Each row is a point on a landscape with many valleys, with its height.
A ball rolls from a point to the lowest of its 2 nearest points, and stops where none of them is lower. Distance is the straight distance between rows; heights are no part of it.
k_240: [ 13  24  -9  -5   7  17  25 -21  -9 -10  18  13 -15 -19   7 -22   4  16
  32  -9  16 -23 -27 -37 -40  -1   0 -14  -5  -4  50 -14  17  40 -19  25
   9 -30 -12  -6 -42 -22  15  33  23   1  -8  26  32 -15 -25 -14]  (h 79)
k_286: [ -7 -11   8   6  14 -19 -43  27  18  25  -8  18   9  -7  -2   5  16  -6
 -18  -3  32 -24  -1   7  12   9   3   7  23   3 -18 -19 -37 -13  16 -23
 -14   0  13  17   0  32  -5  -6   5  25   4 -12 -23  -7   1  21]  (h 614)
k_797: [-10  -4  -4  16   1 -29  -4 -23  18 -29   6  51   9 -10  -1 -13  23  24
  -7 -32  59  32 -33 -23 -45  12  16  -1  -2 -30   4  -3 -21  35   6  13
  21  -9  13   2 -86  -3 -11  51 -12  30  23  21  10 -42  11 -17]  (h 644)
k_663: [  4   2  -1   5  -5 -16  12 -25  -4  -2  11  35   0  -7  -3 -16  15  27
   2 -36  34   2 -42 -13 -58  10  27 -14   0 -25  36 -17 -26  34 -27  16
  12 -26  10  15 -64  -5   3  55   6  20   8   8  13 -16  -6 -10]  (h 155)
k_580: [  8  14   8 -20   9  20  29  -3 -10  11  13 -29 -16   8   5 -11   3  -3
   8   7 -23 -25  12 -31   8 -15 -10  -5  -3 -11  14  20  55 -21   0  47
  26   8 -38 -23  -4 -18  -3   4  29  -6 -19  35  31  -2  -3 -17]  (h 188)
k_207: [ -1 -14   0  31  -2 -35 -42  60 -20  33  20   5  21  17   2  -9  23 -18
 -28  21   0 -16 -13  22  12  12  -8 -27  10 -31 -22 -24  -2 -21  27 -42
 -29   8 -10  22 -10  52  -6  23  -5  19  10 -26  14   7  22  30]  (h 672)
k_216: [ 44  12 -15  10  -1 -35  -5   3   8 -19  -6   0  22  18   9  44 -16  -9
 -20  18 -25 -12 -17  31 -10   3  10  12  -2  43  -4   1  17  15  -7 -12
 -18 -12   5   7  -3  43 -47   0  22 -14   1 -74  14  46 -33  13]  (h 240)
k_727: [-24 -11   4   4 -23  23  13  -1 -49  30 -19  -2 -19  12 -20  21 -14 -12
  -4  12   0 -11  23  28  49 -15  -4   1   8  -9 -26  14 -28 -27  26 -26
 -15  35  12  -6  55 -10  10 -36  -3  20 -13   4  -4  15  26   5]  (h 400)
k_644: [-24 -15  -7   2  12   9 -29  -7  21 -11 -20  21 -23 -22  -2  -5  -2  26
  22 -13  49  -7   1  -7   1   5   8   6   9   9 -12 -26 -69   8  22 -21
 -10   4  25  42   9 -11  -4 -26   2  38   1  12 -23 -27   5   5]  (h 556)
k_333: [ -9 -14  18 -19  -3  24  14   2  36  -7   1 -21   2 -18   8 -29 -10  -8
  -7 -31 -20  19  48  10  24 -11 -33   1   5 -28 -33  -6  22 -26  27  15
  21  14 -23 -15  15 -34  16 -32 -60 -15  -4  30   8 -40  16 -27]  (h 351)
k_150: [-19 -10  -7  27  -8 -31 -11 -17  12 -11   3  41  10  -3  -5 -11  20  23
  -2 -42  60  28 -36  -6 -44  14  29   6   3 -28   3 -10 -50  22   9   1
  16  -9  23  13 -76  -2 -17  40 -14  38  26  23   6 -39  19 -10]  (h 657)
k_782: [-18   2  -9   0  -3  34   2 -20   3 -33   7  10 -20 -21   1 -18 -13  45
  30 -22  22   8 -23 -25 -33   4   3   2 -18   4  33 -30 -27  41  -3  -6
   3 -16   5  15 -31 -47  23   2  -7   7  -7  18   0 -29  -8 -17]  (h 554)
k_985: [  6  12   2 -17  19  12  16   1  -6  -3  18 -16  -5   1  10 -16   7  -1
  -3   1  -7 -39   7 -33  -6 -13 -15 -13   1 -12  15   6  51  -8   2  38
  15   0 -41 -11 -17 -17   3  12  22  -5 -19  35  23 -14 -10 -11]  (h 162)
k_91: [ -4  -1  18 -15   8  27  12  -2  42 -20   0 -17  -9 -32  19 -16  -1  -5
 -10 -28 -19   8  44  -1  29  -4 -30   8   1 -17 -19  -8  34 -12  26   9
  14  10 -23  -4   8 -26  22 -21 -46 -13 -12  20  -7 -40   3 -27]  (h 386)
k_986: [-16 -13  -6  16  11 -33 -19 -12  26  -8  -9  47   8  -4  -6  -4  21  29
   4 -25  67  22 -33  -5 -28   9  43  24  14  -6   6 -12 -59  23  10  -1
  18  -3  24  15 -48  11 -18  23  -1  36  22  18 -17 -29  20  -3]  (h 676)
k_112: [ -7 -15  22 -28   1  27  29   4   2  21  19 -27   0  21  -2 -29 -12  -5
 -14 -11 -37  -7  18 -23   6  -5 -17  -8   5 -34 -28   5  35 -34   9  40
  33  24 -33 -39   1 -36   2 -17 -15 -10 -10  34  26 -20  19 -29]  (h 361)
k_842: [  6   0  23 -28  18   9   5   6  19   2  17 -26  13   4   5 -26  15 -10
 -25  -2 -18 -11  23 -31   3 -13 -28 -13  10 -32 -16   4  47 -21  13  25
  23   1 -30 -12  -3  -7   9  13 -23 -21 -13  19  12 -23   1  -4]  (h 311)
k_568: [-13 -13   9  -9 -25  16  19  -5 -30  41 -15 -18  -1  14 -27  13  -9 -19
 -11   8 -13  12  27  35  35 -13  -3   6   5 -20 -34  13 -19 -39   9  -9
  -3  32   6 -15  52 -11   9 -35 -23   0   8   9  -7  11  29   4]  (h 343)
k_827: [-21 -27  -1 -11 -25  10  15  11 -55  47  -1 -19 -13  45 -16   2 -17 -16
 -22  20 -26 -26   5  33  13 -15  -1 -13   0 -14 -26   4   0 -36  27  -4
  -2  25  -6 -28  22  -8   6  -3  25  18  -3  11   7  30  27  -9]  (h 441)
k_299: [ -3 -16 -16   4 -20  -9   1  11 -44   9  -2 -11  -6  42   0  17 -18 -27
 -23  37 -33 -17  -9  54   4  -5   0  -7  -2  12   2   5   6 -16  24 -13
 -23  -3 -23 -10  11  28  -2  14  36   6  -7 -25   9  39   3  13]  (h 776)
k_631: [  3   2  30  -9  31 -13 -28  27  63   1   1  -8  40 -10  15 -28  38  -9
 -10  -6  13  18  25 -17  17  11 -36  -1  17 -24 -37  -2  13 -18  17 -10
  22  -2  20 -12   1  17   1  15 -47 -21  14   3 -20 -22   9  21]  (h 217)
k_966: [-25 -22  -7   4 -20  16  12   2 -62  31 -11  -5 -21  31 -13  16 -20 -16
 -11  25  -9 -19   9  36  27 -18  -2  -9   4  -4 -12  13 -17 -29  34 -24
 -19  29   6 -21  35  -6   9 -12  18  21 -14   3   0  27  22  -6]  (h 447)
k_249: [-12   3   1   0   4  35   2  -4  36 -37  -9   2 -31 -47  21  -6  -1  14
   8 -22  -6   9  41  -7  26   5 -25  12 -14   1  -4  -8  20   4  22  -3
   5  16 -16   9   6 -38  28 -32 -27   2 -17  19 -16 -36  -1 -29]  (h 432)
k_41: [-17 -18   8 -21  -4  21  26  11 -26  31  16 -27  -2  38  -4 -17 -12   1
 -13  -4 -25 -34   6 -13   2  -3 -15 -10  -3 -26 -24   7  20 -36   7  34
  23  24 -27 -34  -7 -38  -2 -20  17   3 -14  36  14  -2  19 -19]  (h 387)
k_49: [ 29  25 -20  -4   0  -7  33 -18 -23 -16 -12  -2 -33 -23  -5  19   9   9
  42  21 -26  16  -4 -31   0 -17  13   7 -15  17  47  30  30  23 -41  34
  -7   3   2  10  22   7  -6   2  41 -10 -41  -5   9  28 -11  11]  (h 288)
k_657: [ 14  12  20 -19 -13   2  32 -10 -14  17  -4 -39  -7  15  -9  10   1 -18
   3  17 -45  11  21  -2   9 -19   5  13 -13  -8  -2  32  39 -31 -21  44
  12  10 -23 -16  24  -1  -7   6  22 -16  -5   7   4  27   2   5]  (h 270)
k_746: [ 16   4   2  19  -6  30 -21   5 -12  -6  -1   7  33  28   1  20 -23 -44
 -22  36 -35  11   5  64  28   3  10   1   0  54 -25  -7  -9  -6   8 -57
 -17   4  16 -11  46  34 -41 -22 -25 -11  31 -24  30  38  -5   8]  (h 451)
k_911: [ -6  -9  14 -10  -8  14   4   1  26  27 -19 -15  14  -7 -15 -13   9 -13
  10 -17  -1  28  39  34  35  -5 -22   8  21 -20 -43   0 -28 -39  10   3
   7   8  17   0  63  -2   3 -53 -67 -15  29  27 -12 -20  18  12]  (h 225)
k_26: [ 17  -3 -16  15  -9 -31 -10  14 -23  -4   0  -9  11  34   8  22  -8 -21
 -23  31 -29 -21 -16  46  -7   2   4  -5   1  14   4   3  14  -4   5  -6
 -25 -17 -25   7  -4  41 -15  23  39   0  -6 -49  14  36 -15  23]  (h 751)
k_973: [ 37  27 -12  -6   4  -4  22 -21   2 -25 -15   8 -30 -37   0  21  10   6
  28  16 -31  26  19 -43  15 -18   8  15 -15  14  43  22  40  22 -42  33
  -5  14   9  12  24   9 -13  -3  25 -21 -38  -5  -3  28 -11   2]  (h 329)
k_583: [ -2   5   5  -7   3  -9 -14  -2   9   9 -16   8   3 -17   0  32   3   4
  -8   6  -4   5   7  -6  19   0   3  15   6  32   8   1 -10  -3 -18  -8
  -5  12  14  14  29  19  -3 -20   8 -12  -6 -18 -38  16 -16  10]  (h 138)
k_673: [-16  -1 -10 -10   7  23  -8  -9  15 -39   2  13 -15 -31  17 -20 -12  29
  15 -20  28  -5   0 -23 -21   7  -9   0 -19   3  17 -23  -8  28  10  -2
  -3 -11  -8   7 -31 -43  25  -3   0   9  -7  22  -3 -38 -14 -22]  (h 575)
k_289: [-25 -21  -4  15 -11   4   8  -7 -29  12  12  18 -22   8 -10 -14 -16  17
  13 -27  34 -25 -44   7 -44   6  19 -18   6  -1  41 -27 -54  28 -10 -17
 -15 -17  12  25 -21 -21  13  23   7  20  -3   2  -5  -8   1  -7]  (h 849)
k_379: [ 43  23  -8   2 -14 -20  31 -13 -10 -26  -8 -14   0   0  -5  47 -18  -7
  11  16 -42  14   9   3   1 -21  17  16 -17  38   4  26  41  12 -40  21
 -15   5  11  11  26  18 -49 -16  32 -25 -15 -42   7  50 -31  26]  (h 59)
k_897: [ 31  15   1  21   9 -20 -28  20  33   0   5 -12  48  15   3  34   1 -19
 -14   9 -12   2 -12  27  -3  13  17   5   1  50 -35   7  22  10  -8 -33
   0 -17  35 -11  -1  42 -52 -14 -12 -26  32 -69  11  43 -24   2]  (h 349)
k_565: [-10  17  -5  20  -5  51  33  -7 -18 -29  22   3 -22  -7  -3 -22 -19  32
  52 -13  -7  -9 -32 -39 -16   8 -15   0 -31  11  45 -11   1  40 -11  -4
  10 -17 -11 -18 -26 -64  22 -11   8   0 -15  27  32 -16 -11 -13]  (h 512)
k_484: [-16  -2  -3   5 -12   9  -4  -5 -19  11 -18   9 -13 -11  -8  34  -5  -5
  -5  12  -1   5   8   5  36   1   6   8   4  23   3  12 -24  -7  -8 -25
 -18  26  13  13  51  14   2 -36   3  -3 -17 -13 -33  13   0  15]  (h 231)
k_862: [  4   6  21   0  30 -24 -37  29  52  24  -5  -8  49   0   6 -13  38 -13
  -2  -1   9  15  16  -4  20  12 -13   5  16  -5 -38   9   5 -20  -1 -12
  12 -11  31 -19  17  32 -12  -1 -40 -25  30 -15 -27  -6   3  24]  (h 267)
k_621: [  6  11  -1  -8   0 -12   6 -15  30  22  -6  -7  26   9  -2 -14 -14 -20
   7  -1 -16  63  34  22  19   2  -5  13  11 -20 -26  25   2 -36 -34  13
  10   1  20 -19  56  15   7 -36 -67 -46  64  30 -18  -7  24  -8]  (h 239)
k_813: [  3   2   4 -12 -19  -6  24 -22  14  28  -3 -11  16  17 -23  -5 -24 -27
   6   4 -24  61  32  27  15  -2   6  16  -1 -30 -23  26  -3 -37 -34  15
  13  17  14 -20  55   0  16 -32 -52 -37  62  19  -7   7  36  -7]  (h 315)
k_788: [ -6   2   5 -14 -19  10  29  -3 -30  17 -11 -25 -19  12 -10  25   0  -7
  -2  13 -25   1  13  -1  20 -10   2  10 -11  -2  -1  33  17 -28 -13  17
   2  21 -14 -11  25 -14  11 -11  21  -8 -17   7 -13  23  11   3]  (h 323)
k_665: [  5  -9 -11   5   6 -37  -4  -8   0   5   3  31  -2  -9   5  -7  15  14
  -5 -17  36  -6 -37 -11 -45   7  24  -9   8 -12  33  -8 -25  19 -23  10
   5 -19   1  17 -41  13   8  40  23  19   3  -5  -6  -3  -8   0]  (h 197)
k_122: [  6  12 -13 -11   9   8  24  -6 -20  -4  10  -6 -18  -3   8 -11   6  11
  23   0   9 -35 -16 -27 -22  -1  -5  -9  -6   2  43   9  28   9 -15  29
   7 -18 -27  -3 -19 -22  17  14  33  -1 -20  29  18  -7 -20  -7]  (h 122)
k_157: [ 15  -1  -4  -6  -6 -11  18 -16 -21   4  14 -37  37  50 -19   3 -43 -35
 -17  35 -58  39  11  58  -1  15  26  12 -18   6 -52  14  13 -16  -6  -6
   9 -13   2 -21  39  19 -15  -1  -6 -25  56 -23  21  33  14   7]  (h 595)
k_577: [  7   4  -1  -1  18 -32 -12 -10  25 -26   6  45   6 -24   9  -9  22  18
 -12 -14  55  11 -18 -36 -31  10   4   2   5 -22   6  -4  -8  28   0  17
  15 -11   5   5 -71   4   5  45   9  25   9  14  -1 -24  -2  -6]  (h 628)
k_569: [  4  -4   1  21  -1 -27 -38  44 -12  29   9 -10  34  32  -1  -6  14 -26
 -33  29 -22  -5  -4  39  14  13   0 -13   6 -11 -23 -17   5 -15  22 -36
 -25  -8 -11   6   4  49 -14  14  -7   1  18 -41  10  19   8  28]  (h 698)
k_668: [ -8   1  -1  12 -20  16  -6  -6 -33   8 -15  17  -3   4  -6  38 -22 -25
 -15  32 -14   7   7  32  48  -8  11  -2   4  35  -7   8 -24  -3   8 -41
 -22  30  18  -4  59  30 -10 -31  -2   3  -5 -18  -8  27  -1  16]  (h 322)
k_787: [ 11  -4  -9  -9  11 -34 -11   6   0   4  -1  10   0  -5   7   9  13   4
  -8   3  21 -16 -21  -8 -20   1   8  -3   8   1  24   1  -1   5 -20  13
  -4 -13 -11  17 -21  19   8  24  31   9 -11 -16 -16  10 -16   9]  (h 244)
k_850: [ 13   1  -2  14   4   3 -24  10  -9   8   0 -14  45  43  -5   9 -13 -38
 -27  32 -40  11   3  63  17  13  12  -1  -1  31 -32  -8   4  -9  13 -44
 -16 -17   5 -13  32  37 -29  -8 -23 -18  39 -33  19  29  -3  11]  (h 505)
k_284: [  5   6   7  -9  23 -18 -19   8  34 -29   7  27   8 -29  18 -10  21   4
 -19 -10  42  -6   2 -41 -11   6 -18  -3   8 -19  -4  -5  16  12   8   9
   9  -3  -7   3 -58   3  11  37   5  15  -3   8  -6 -25  -5   0]  (h 613)
k_463: [-10 -14  15 -18  -8  22  15   0  24  13 -13 -21   2 -10 -11 -19   1  -9
   4 -28 -11  27  46  20  28  -7 -30   7   9 -29 -31   1  -4 -34  14  13
  14  23 -10  -6  31 -26  13 -39 -61 -15   2  32  -3 -29  18 -12]  (h 308)
k_884: [ -4  -3   3 -21   1   2  11   0 -15  13  -6 -19 -10   3  -2  12   6  -3
  -6   3  -7 -17  10 -10   6  -7 -10   3  -4   0   9  14  17 -20  -9  20
  -1   6 -24   0  11 -12  17  -4  18  -8 -25  12 -16   6  -4   4]  (h 366)
k_275: [ 22  19   9 -21  22   8  13 -13  24 -16  -1  -9 -19 -35  16   0  14  -2
  -1   0 -13  -8  27 -35  16 -16 -15  13   0  -5  23   3  48   5   0  24
   8  -6 -18   0  -6   3  17  13   0 -15 -20  14  -4  -7 -17 -16]  (h 410)
k_719: [ -6  -4  15  -7 -30  12  27 -15   0  30 -10 -17   7  13 -30  10 -10 -25
   0   4 -17  45  33  32  34  -6   5  11   0 -24 -26  23 -13 -38 -22   0
   8  32  12 -17  57  -5  11 -34 -42 -24  34  13 -13   9  34   2]  (h 273)
k_119: [  9   5  25 -22  22  -1  -8   9  32  -9   9 -16  16 -11  14 -21  24  -7
 -27  -2   5  -8  21 -33   7  -8 -32 -12  10 -30 -12  -2  42 -11   9  12
  14  -3 -18   2 -16   3   8  28 -18 -13 -11   8  -5 -21  -6   7]  (h 286)
k_924: [  1   0   2  12 -12  12 -23   7 -22   8 -12  19   8  15  -1  26 -23 -32
 -22  34 -20   1   5  46  36  -7   4  -3   5  44  -6  -7 -22  -7  15 -49
 -27  13  12  -6  47  38 -22 -18   0   7   6 -25   7  32  -7  15]  (h 381)
k_814: [ -3   2  -6 -16  18   5 -11  -7  27 -32  -2  18 -10 -33  19  -9   6  19
  -2 -15  30 -11   6 -31 -14   7 -10   5   2  -2  10 -15   3  21  10   8
   4 -11  -7  11 -39 -20  25  14   2  11  -8  19 -11 -31 -16 -13]  (h 594)
k_180: [-12 -29 -22  16 -19 -17  -4  20 -50  21   7   3 -20  36   4   1 -17 -18
 -15  24  -7 -41 -19  46  -9  -3  -1 -23   3   5  23   6  -6 -12  24 -13
 -30   0 -23  -2  -4  20  13  20  38  19  -9  -9   8  30   4   1]  (h 799)
k_97: [-22  -9 -10  -4   8  18 -34  -7  32 -36 -16  11 -21 -36   9 -21  -7  30
  28 -20  45   2  17  -8  -6  12  -3   2  -8   8 -17 -31 -51  13  26 -12
  -7   5  12  29  -4 -40   2 -29  -3  36  -3  23 -18 -44  -4 -12]  (h 520)
k_715: [ 18   1  -6  19  -2 -31 -25  31  -8   5   5 -18  37  41   9   9   1 -27
 -31  27 -36  -3  -9  41   4  14  -1  -5   2   4 -19  -6  18  -7  14 -27
 -22 -20 -16   4  -6  48 -28  20   7 -10  20 -58  19  31  -4  24]  (h 722)
k_412: [ 17   8  12 -25  11  -5   4  -4  12   5  -5 -20   0 -11   6   6  15  -7
  -7   5 -14  -3  21 -18  10 -14 -11   8   3  -2   8  13  34 -15 -15  30
   6  -5 -18   2   7   7   5  16   7 -15 -16   2 -16   8 -18   4]  (h 401)
k_435: [ -5   1  25 -21  17  25  17   8  12 -13  32 -16   7   6  11 -33  -8  -8
 -27  -8 -27 -22  20 -32   5 -12 -23 -20   3 -33 -19  -1  58 -14  23  31
  26   9 -43 -25 -13 -24   3  -6 -20 -15 -14  27  30 -41   6 -23]  (h 335)
k_27: [ -9 -15   0  21   5 -33 -43  41   0  22   5  18  10  -6   2  -3  18  -7
 -26  -5  40 -25 -10  -3  -4  18  -5 -14  17 -21 -21 -15 -27 -16  16 -23
 -17   1   4  25 -26  30   2  18   4  27   3  -5  -6 -13  13  25]  (h 636)
k_738: [-19 -22 -18  10 -12  -4  10  -8 -39  14   2  15 -31  13  -6   2 -15   7
  13   1  16 -23 -44  17 -27   1  21 -17   6  15  46  -4 -41  20  -2 -16
 -21  -7   7  16   5  -1  21  17  27  17 -17 -17 -11  12   0   3]  (h 831)
k_280: [  0  15 -18   7  -2  34  30 -18 -17 -26  -5  -1 -44 -22  -5   0  10  31
  37   5 -10   9 -11 -52   4  10  -4   7 -20   5  44  24  15  28 -19   5
   7   3  -3   2   6 -35  33 -14  10  -6 -37  14   2   0   9 -11]  (h 467)
k_872: [-23 -28   2 -12 -14   8  15  18 -42  47  11 -24  -6  44 -10  -9 -13  -5
 -16   1 -15 -43   3   9   3  -8  -9 -14   2 -22 -25   3   8 -36  21  13
   4  21 -16 -27   5 -27   3 -18  25  10 -15  24   9   7  26 -14]  (h 409)
k_589: [ 16   4   0   6  -4  -6  -2  -4 -15   2   7 -34  42  47 -13  14 -30 -35
 -25  32 -52  22   7  60   8  11  18  10  -9  23 -41   6  15 -11   3 -21
  -6 -16   2 -13  33  27 -27  -3 -11 -28  44 -33  20  33   0  12]  (h 551)
k_688: [  0 -14   3  30  -2 -41 -37  57 -17  23  28   7  22   4   4  -6  22  -9
 -26  -1  24 -17 -16  -1   2  17 -15 -31   9 -40 -22 -16  -2 -29  16 -33
 -18  13  -5  30 -27  34   1  29   3  19   4 -17   6  -4  26  32]  (h 654)
k_9: [ 19  23   7 -15  -1   4  31  -9 -19  10   1 -36 -23   6  -2   3   7 -11
  18  19 -33  -7  17 -19   6 -22  -1   3  -7   0  15  29  52 -22 -12  55
  17   6 -32 -16   8  -5 -10  12  40  -5 -21  20  23  22  -7  -1]  (h 224)
k_414: [ 33  19 -10 -12   5 -22  20 -12 -16  -5 -10 -18 -13  -7   2  22   4  -8
  20  20 -27  -3   4  -6  -6 -24   8   8  -5  20  26  21  36   1 -30  40
  -3  -5 -16   4  13  11 -16  11  48 -11 -28 -17   6  33 -25  19]  (h 230)
k_336: [  8   4  31 -11  29 -11 -19  20  59 -16   6   1  29 -19  16 -20  36  -6
 -18  -7  18   7  22 -30  13   4 -34  -3  13 -25 -27  -3  29  -7  21  -1
  22   2   5  -6 -24  11   5  32 -29 -10   0  -2 -17 -25   0  11]  (h 253)
k_753: [ 49  14 -13  17   2 -31 -15  14  25 -14   5 -13  39  21   4  40  -6 -10
 -14  11 -17  -9 -14  26 -13   8   9  11  -1  48 -24   3  23  18  -8 -19
  -6 -16  19   0 -15  46 -59  -5   4 -22  22 -80  21  47 -29   5]  (h 298)
k_981: [-20  -2 -20  14 -15  29  30 -12 -42  -7  -5  -6 -36  -3 -15   4   2  30
  39   5  -2   2 -28 -40   4   9   3  -1 -16   3  37  31 -14  22 -19  -7
   0  11   6   1  10 -38  32 -18  12   0 -41   4  -8   8  13   2]  (h 430)
k_826: [  5   0   1 -10  10 -25 -16   3   7  12 -10   3   7  -7   3  19   7  -1
 -13   7   6  -8  -2  -1   1  -1   2  11   8  20  10   1  -3  -4 -16   1
 -11  -3  -1  17   8  22   2   3  19   1 -10 -21 -29  15 -13  12]  (h 204)
k_845: [-28 -10   5  16 -19  17  10 -14 -18  -3  11  15 -13   5 -13 -21 -13  29
  17 -43  36 -11 -42   3 -48   5  19 -12   0  -6  29 -41 -60  34 -12 -14
  -6 -23  17  25 -38 -41  -1  19  -8  21   1  11   3 -21   2 -12]  (h 859)
k_485: [-19 -30 -19  18 -13 -11   2  10 -49  20   5  11 -32  27   1  -2 -20  -9
  -2  10  11 -38 -27  32 -16  -3   6 -24   7  11  38   0 -27   0  16 -21
 -30  -2  -7   5   6   9  21  16  31  23 -12  -8   2  19   1   2]  (h 814)
k_489: [-28  -9  -2  12 -13  10 -12 -10   1 -23   8  21   1  -8   0 -27 -13  27
  12 -44  43  -3 -24  -7 -50  14  11 -15  -8 -10  16 -37 -51  32  -2  -4
  -4 -26  15  16 -60 -43  -3  15  -8  24  12  22   9 -35  -4 -16]  (h 869)
k_429: [ 23  26  -6 -10  12  12  22 -22   9 -21  -9   4 -33 -43   7  14  14  11
  20   9 -17   8  16 -42  17 -10  -5  17 -13   6  42  13  39  20 -17  24
   2   3  -7   8  11  -5  15   0  13 -19 -27   9  -5   6  -9 -12]  (h 373)
k_5: [ -1   3   8  -7   8  -1  -4   2  40  25 -15 -11  29   0  -3 -17  11 -16
  10  -7  -4  38  37  24  28  -1 -15   6  23 -13 -38  11 -19 -35  -8   2
  10  -6  29 -13  58  18   1 -43 -69 -37  46  26 -20 -21  14   9]  (h 136)
k_679: [-19  -6  -7  -3  13 -10 -26 -17  43 -32 -12  35  -2 -21   5 -11  10  40
  14 -17  59  20 -13 -18 -23   6  24  22   6   6   0 -23 -48  28  18   2
  14   0  21  14 -44  -6  -2  14  -2  28  17  23 -22 -33   9 -14]  (h 696)
k_177: [-15 -11  -3  -4  17 -11 -32   6  23   2 -15  22 -11 -17   0   4   9  13
   2 -10  47 -12  -3  -8   0   8  10  13  12  10  -3 -21 -51   0  12 -15
  -6   4  19  25  -1  10   4  -9   9  26   0   5 -31 -17   1   8]  (h 585)
k_214: [ 36  12 -10  -2  -6 -33  10  -6 -10 -12 -10 -14   5  10   4  37 -11  -9
  -6  19 -30  -5  -4  19  -9 -15  13   9  -6  31   7  17  23   4 -23  17
 -18 -11  -7  10  12  28 -32   3  43 -15 -15 -50   6  42 -32  25]  (h 153)
k_734: [ 13  11  23  14  27 -21 -51  29  55  23   0   0  55   1   1   5  32 -15
  13   0   8   9   4   4  13  13   9  10  14  26 -43  16  10  -2 -15 -16
  15  -9  48 -31  14  37 -34 -11 -29 -26  40 -34 -26  16  -8  11]  (h 316)
k_200: [ 21  13  13  14  13 -20 -41  20  43  15   0  -4  49   2   4  25  11 -13
   2   4  -5   4  -5  12   3   8  18   7   6  46 -35  11  17   5 -18 -24
   4  -8  43 -21   8  42 -46 -20 -17 -22  33 -50 -15  33 -23   1]  (h 357)
k_478: [-19  -1  -9  -4   6  31 -23  -8  42 -42 -17   6 -30 -50  17 -13  -3  28
  22 -20  17  14  34  -3  20   9 -21   5  -9   9 -15 -19 -24   6  25 -12
  -1  20   2  22   8 -37  13 -36 -18  24 -12  19 -22 -42  -4 -21]  (h 479)
k_553: [-16  16  10  21 -17  51  15 -16 -14 -32  21   6 -16  -7  -8 -23 -25  44
  41 -28   2   4 -41 -25 -33   2  -5   0 -31   5  37 -37 -30  55 -19  -8
   4 -20   0  -2 -39 -66  15  -1  -5   6  -9  20  22 -23 -10 -11]  (h 532)
k_871: [ 18  15  -6  -7   6  -3  18 -32   7 -15   8  33  -5 -22   5 -18  15  25
  13 -21  33   1 -32 -30 -53  -2  19 -10   0 -21  41 -19   2  45 -22  27
  14 -31   1   3 -61  -5   6  53  13  12   7  13  22 -20 -18 -17]  (h 121)
k_821: [  0  26 -16  17   3  47  35 -14 -13 -34  10   2 -38 -22  -2 -14  -3  36
  48  -4 -11   1 -21 -49  -7   5 -12   4 -30   7  49   1  18  42  -7  -3
  16 -11  -8  -8 -14 -49  32 -12   8  -4 -24  20  26 -14  -3 -17]  (h 495)
k_921: [-26   3   4  13 -17  20  -7 -13  18 -42  10  31   9 -15   7 -31 -16  32
   8 -44  34  16 -19 -11 -52   6  14 -14 -20 -14  10 -42 -29  49   6  11
  -2 -33  13  -2 -81 -38  -5  26 -14  19  20  20  23 -46 -13 -29]  (h 877)
k_370: [-25 -11 -21   8 -16  14  21  -7 -49   4  -8  -2 -32   1 -10  17  -8  11
  23  14   3  -1 -27 -16   8   4  14  -4  -3  16  30  25 -21  18  -9 -15
 -12  10  10   8  24 -14  26 -15  23   5 -37 -10 -19  15   8   6]  (h 379)
k_495: [-17  -7 -19   2 -11  -2   2  -8 -33   6 -14  13 -22  -1  -5  25 -15   4
   5  18   4   1 -18   0  14  -3  16  -5   4  26  24  10 -28  10  -3 -21
 -19  14  12  15  38  11  13 -17  21   5 -26 -22 -24  18  -1  12]  (h 314)

For each start below, name the point where the ball stops.
k_973 -> k_379
k_788 -> k_240
k_435 -> k_631
k_845 -> k_5
k_787 -> k_240
k_897 -> k_379
k_673 -> k_583
k_157 -> k_583
k_589 -> k_583
k_150 -> k_583
k_569 -> k_5

Call two points neighbours if one is among the 2 nearest of the other. Go from one point of each pair to the other, from neighbour to neighbour, staying as low as possible. Name the highest point that can't be avoided.
k_5 / k_631 -> k_966
k_631 / k_583 -> k_275
k_719 / k_5 -> k_813
k_379 / k_631 -> k_200
k_583 / k_240 -> k_787

Two balls start at each pair of points below. Name the first point that both come to, or write never.
k_827 / k_299 -> never
k_412 / k_91 -> never
k_986 / k_489 -> never
